Each row is a point on a landscape with many valleys, with its height.
A ball rolls from a point to the lowest of its 2 nearest points, and stops where none of them is lower. Distance is the straight distance between rows; heights are no part of it.
tas: [136 136  95 207 116 163 108 134 138 139 115 101 116 152 107 126 143 125
 137 141  84]  h=307
Kud: [150 118 174 135 159 175 130 124 133 136 134 131 138  85  76 160 170 129
 110 158  72]  h=445
zaf: [143 180 135  94 154  82 100  46 108 110 117 120 138 109 146 108  65 169
 111 173 155]  h=323
Bav: [135 153 102  94 146  79  91  73  81 166 125 117 123 130 182 107  95 183
 121 116 198]  h=757
Vuzed: [104 112 126  59  77  72 145 153  74 116 146 143 124 158 176 117 109 129
 114  97 186]  h=677
popo: [132 125 183  61 154 109 151 116 103 105 135 132 137 119 113 136 122 113
 145 125 130]  h=301
pas: [122 140 108 128 134 129 121  46  73 147 110 132 143 103 134 105 126 168
 129 167 112]  h=365
zifu: [ 95 116  70 107  92 119 134 129 152 143 135 136 113 109 203  81 132 157
 120 103 180]  h=457
nobut: [151 117 121 106 101 142 126 166 173 110 134 126 111 120 123 122 136  94
 138 115 133]  h=527
Mifif: [ 88 128  81 118  63  96 151 135 130 129 122 165 106 138 188 125 118 145
  90 152 142]  h=715
Kiku: [ 70 135 166 104 138 121 212 150 136  90 138 133 129 151 117 134 129  96
 166 104 114]  h=599
purev: [186 137  93 146 115  74  49 150 147 152 107 120 116 149 141 146  77 119
 120 122 176]  h=605
Rubur: [168  71 134 138 158 166 109 196  96 132 117 158 132 153  83 171 132  88
  97  90  91]  h=191
demot: [ 85 157 158 119 145 120 194 122 152  81 127 112 129 130 117 129 114 104
 171 130 104]  h=611
Biki: [128 159 162 146 152  92 150 134 166  98 108 113 133 129 107 150 101  86
 163 147  97]  h=567
sape: [109 113 108  94 112 141 146  86  84 139 132 132 133 104 154  82 152 155
 136 123 134]  h=765
Ribeb: [134 181 112 152 140  84  66  52 166 126 127 107 153  88 145 102  88 157
 157 147 187]  h=173
Nonib: [145  88 158  61 140 145 136 160 101 130 151 139 129 128 110 130 150 100
 142  83 153]  h=332
gogif: [171 122 133 172 150 127  75 131 125 144 118 123 148 135  93 128 124  96
 156 114 121]  h=167
sipid: [121 140 138  43 101  61 132 115  84 113 145 144 108 137 190 121 101 176
  60 134 193]  h=823
lam: [173  90 138 134 167 198 110 182 150 124 130 141 131 140  76 140 152  93
 124  74 120]  h=317
Ripeb: [ 91 151  98  99 104  66 152 110 120 105 116 125 120 133 177 120  70 140
 144 134 153]  h=776
bosa: [143 153  89 161 109 122  93 112 178 134 118 109 131 107 139 107 116 128
 157 136 152]  h=125
tirer: [ 95 107  63 111  83  98 132 142  93 156 126 154 111 155 197 114 109 141
 114 100 178]  h=720
Gige: [118 112 188 160 183 218 179 155 157 146 153 112 135 142  78 168 179 154
 105 127  85]  h=294
vemo: [124 145  92 144 116 170 115  70 146 148 131 108 131  83 148  73 165 172
 134 147 133]  h=395
mufog: [168 141 115 157 121  76  73 139 154 135 108 112 131 138 124 140  85  98
 150 132 145]  h=591
Zud: [132 137  84  97 136  95  82 104 112 181 130 134 110 122 206 109 113 178
 110 103 205]  h=751
nepe: [147  86 116  99  82 165 123 157 119 126 139 158 114 108 122 131 163 127
  87 140 114]  h=566
rinu: [100  94 106  87  93 127 151 111  48 140 134 151 130 131 157 108 145 143
 118 118 137]  h=775
gele: [146 153  98 179 125  88  72  74 120 160 101 129 143 123 135 129 101 140
 134 162 137]  h=112
Gurum: [ 78 144 109 142  71 154 176 150 167  95 144 103  98 136 148 107 153 138
 129 142 104]  h=647
Zade: [ 85 148 133 141 119 152 181 137 159  99 135  96 114 137 123 120 144 119
 159 128  99]  h=625
disa: [123 114 105  89  94  74 130 159  94 126 125 123 116 164 161 133  90 112
 140  94 174]  h=655
gukel: [138  95 129 157 133 183 137 174 117 131 130 137 114 149  90 153 160 111
 105 123  75]  h=321
nif: [161 136 190 160 179 151 111 107 145 133 128 127 160  89  69 155 156 117
 128 157  85]  h=469
dodaf: [100 183 141 188 156 120 144  85 157  95 114  90 150 118 102 121 110 115
 179 151  97]  h=448
los: [125  86 122  55  81 127 134 162 104 119 156 145 123 128 159  92 149 118
 117  82 180]  h=528
ter: [ 81 132  58 134 103  84 134 105  93 163 107 149 112 148 198 122  95 158
 126 125 156]  h=735
Tud: [137 139 127 161 140 117 112 113 123 140 114 113 139 131 106 122 123 106
 169 126 113]  h=201
viv: [151 127 115 138 120 176 106  94 136 143 131 117 129  89 112 104 170 148
 131 148 114]  h=415
ruz: [137 167 186 161 180 132 139 120 195 102 125 104 154 110  85 139 134  92
 168 136 111]  h=478
Datem: [ 96 137  90 100  97 122 145 102 167 119 131 132 117  86 195  79 130 166
 111 137 157]  h=428
Bimi: [ 69 124 113 138  63 139 183 172 136  96 142 131 104 159 138 117 150 122
 126 126 106]  h=669
teme: [125 149  98 129 124 132 117  60 124 142 115 125 135  92 151  90 133 165
 130 159 135]  h=380
dozup: [120 122  82 135  62 166 133 152 182 121 137 130  94 118 160 105 158 146
  92 146 125]  h=588
nugus: [111 131 160 100 100 124 179 157 156  86 134 146 112 128 119 144 143  98
 120 154  99]  h=508
Bavam: [117 154  63 204 120  79  81  99 130 160 103 115 142 137 149 126  77 139
 171 126 161]  h=181
Liga: [ 92 119 154 104  79 161 177 165 145  88 155 148 112 125 120 126 178 124
  99 146  95]  h=539
Besi: [ 92 112 128  71  81 111 165 151 122  99 147 138 124 131 157  98 134 114
 141  98 159]  h=562
pek: [124  97  84  86  85 135 122 148 133 138 142 136 117 120 180  82 138 136
 122  86 183]  h=488
Tupi: [173 170 157  80 153  64  91  72  84 115 128 101 128 125 127 127  81 168
 104 153 165]  h=287
biti: [161 112 157 131 133 104 126 163 117 126 110 145 124 135 104 174 121  88
 108 156  79]  h=446
Rafo: [121 116 101  85  76  88 122 137 111 142 125 170 105 136 184 139 114 144
  74 150 161]  h=733
ligat: [146 155 133 144 122  72 118 131 158 111 101 112 125 129 124 148  85  94
 150 153 117]  h=578
Rezof: [124 100 103  95  60 151 134 153 148 119 147 158 109 108 157 101 167 140
  79 141 136]  h=601
guti: [165 143 113 166 121 119  72  88 142 150 111 127 138 103 118 125 128 133
 127 168 125]  h=73
Nel: [133 103 156 115 137 190 158 185 170 110 149 133 113 135  92 138 169  99
 127  97 114]  h=450
gema: [106 162 173 179 176 107 185 152 171 107 108 109 140 154 102 163 108  83
 165 129  80]  h=553
Nuzuk: [139 105 139  92 122 163 147 187 173 103 147 131 115 131 110 120 148  86
 149  83 142]  h=494
dureg: [129 139 194 159 191 113 180 151 156 124 112 134 149 147  95 175 120  90
 138 133  79]  h=540
bupib: [135 172 117 169 130  97  86  80 175 119 118 101 149  97 124 110 103 127
 169 150 151]  h=154
kave: [156 136 179 143 168 156 139 152 192 118 132 120 133 118  83 148 150  91
 144 126 105]  h=497
lema: [130 157  82 154 113 100  92 124 197 125 123  95 135  95 154 109  91 135
 177 116 183]  h=158
Ridav: [151 105 102 118 109  94 107 152  90 145 114 131 119 164 139 140  99 104
 135 106 148]  h=638
gon: [100 186 165 194 174 138 154 113 191  97 129  79 151 122  90 129 130 105
 184 136 103]  h=462
fevag: [ 72 131  93 140  47 117 174 148 129 108 127 151 104 153 161 126 137 135
  95 161 105]  h=693
Zel: [132 131  76 216 121 126  98 137 120 149 102 108 129 164 115 128 110 108
 160 117 104]  h=253
tifi: [110 173  96 102 152  60 101  76 106 140 123 108 127 126 188 107  64 184
 141 113 202]  h=763
som: [111 119 204  60 153 121 186 130 107  91 143 159 140 118 102 156 135 113
 116 142 110]  h=334
kiza: [125 134  99 115  78 133 139 153 192 105 130 120 104 110 150 112 133 120
 129 135 134]  h=554
zesal: [153  93 191 151 202 154 150 160 118 162 125 151 166 119  71 192 144 116
  97 119  77]  h=385
moviv: [142  81 119 114 121 217 124 157 116 134 154 135 120 112  94 119 184 133
 109 100 108]  h=480
mamu: [135 159  79 173 130  72  62  88 132 170 105 130 132 131 162 134  82 152
 135 143 174]  h=147
Tema: [126 117  95  88 114 114 118  87  96 154 127 137 125 110 178  97 129 163
 120 126 163]  h=758
guda: [128 119 139 210 160 205 118 150 115 149 132 100 121 166  84 150 165 139
 117 132  57]  h=405
zezo: [145 129 170  98 157 106 139 139 133 118 125 123 135 131 107 140 115  93
 162 113 129]  h=272
nuz: [132 130 149 156 163 128 141 143 135 134 120 117 140 146  97 137 128  90
 170 107 107]  h=235
Vep: [137 116 143 122  98 108 150 176 147 104 119 148 109 144 116 162 124  83
 112 153  92]  h=479
Paged: [161  77 135 101 120 182 115 172 114 131 140 155 121 112  90 153 162 111
  92 118 107]  h=529
fofan: [190 120 125 146 130 108  57 115 113 155 114 129 139 122 108 138 117 117
 125 142 131]  h=121
zefup: [136 118 108 196 131 217 100 139 122 143 135  98 113 152  93 120 170 142
 123 128  81]  h=361
gazi: [126 109  84  97  93 121 111 115 112 164 128 165 108 116 191 116 135 164
  81 143 162]  h=748
lon: [111 143 121  87 108 134 152  86 147 100 131 125 128  84 156  86 133 151
 124 154 130]  h=402
Zigo: [120 158 139 104 137 130 150  72 132  93 120 125 133  94 124 106 119 139
 130 175 103]  h=421
pubo: [118 111 166 114 131 178 162 132 121 121 144 139 124 100  91 155 176 137
 102 155  73]  h=409
pazav: [121 145 130  80 111  63 141 108 106 104 114 129 118 138 156 135  79 132
 121 151 141]  h=783
gibot: [143  99 186 154 199 187 173 161 148 158 137 136 157 130  69 174 161 126
 110 105  97]  h=352
Mim: [ 80 165  80 109 133  69 138  90 135 116 117 118 126 112 198 104  58 172
 149 125 178]  h=769
Radu: [ 90  93 146  61 100 118 164 126  33 120 150 159 142 137 140 116 147 131
 119 110 140]  h=786
Gevip: [ 97 182 136 153 147 139 159  69 142  88 117 103 137 109 113 109 119 137
 153 174  88]  h=436
bero: [178  90 131 179 180 183  87 178 120 133 113 144 146 155  70 149 138  91
 115  77 101]  h=264
tak: [165  99 181 140 173 116 119 161  96 147 115 150 147 124  86 190 126  98
 104 138  68]  h=416
Luru: [110 108 174  83 136 150 177 133 110 111 145 151 132 109 103 143 163 121
 118 136 101]  h=368
peda: [151 167 129 136 154  78  57  39 108 142 128 110 155 109 134 104  93 165
 146 140 184]  h=192
fefev: [111  95 158 176 170 249 139 174 123 143 155 102 114 179  84 159 176 163
  94 109  76]  h=350
rodan: [153 137 175 210 181 149  74  92 160 134 150 116 174 114  63 121 156  97
 167 110 128]  h=504
Nere: [148 107 128 130 138 197 115 119 119 146 142 119 132 104  94 109 176 132
 144 116 113]  h=438
Zube: [ 70 109  95  89  65  84 156 152  85 124 137 162 127 152 194 101 121 138
 108 105 178]  h=700
Det: [135 153 144  57 107  47 137 117  83 100 127 134 106 150 164 146  77 154
  76 153 163]  h=800
siki: [173 135 142  78 140  84  89  85  62 150 130 111 131 125 134 128 107 162
 117 128 171]  h=245
kekug: [166 138 118 121 146  96  60  61  68 170 125 116 148 121 131 110 113 166
 136 127 176]  h=214
mep: [157  98 122 180 144 150 114 184 111 133 109 141 124 166  93 161 129  88
 111 115  68]  h=273
sosad: [176 120 183 180 189 148  85 127 148 145 135 133 170 109  64 146 152  96
 140 121 109]  h=489
Vevel: [ 88 134  60 119 128  92 106 110 111 178 121 143 110 129 222 110 101 172
 122 100 196]  h=745
Lan: [101 104 164 149 149 224 164 155 122 136 161 110 113 148  90 150 192 159
 105 129  74]  h=284
zigi: [151 123  79 119 102  80  85 153 124 155 112 129 107 155 165 141  82 124
 118 111 175]  h=621
suro: [166  83 145 100 157 166 113 169 111 137 137 140 134 136  94 135 146  92
 140  77 138]  h=283
Vupu: [114  96 138 138 121 207 159 193 141 112 152 133 104 163  97 140 175 118
 108 103  96]  h=394
fisig: [131 109 157 216 197 230 126 168 131 149 138  99 139 181  75 156 163 148
 105 105  71]  h=393
suri: [141 152 123 102 144 105 104  42  80 136 111 138 141 100 144 114  98 173
 107 178 132]  h=347
Tavi: [114 146  82 204 125  91 106 107 109 150  99 105 143 153 126 123  92 119
 182 122 122]  h=213
lutup: [127 137 191 136 165 145 187 158 186 106 128 131 129 130  92 168 148  99
 125 143  87]  h=520
farig: [ 82 126 155  74 106 103 189 157 134  80 145 138 126 140 135 118 123  99
 156 104 140]  h=584

Where does a ball stop that starts at each point below?
Nere -> bosa
zigi -> lon
Liga -> Lan
sosad -> guti
tas -> guti
tifi -> lon
rinu -> lon
lutup -> lon
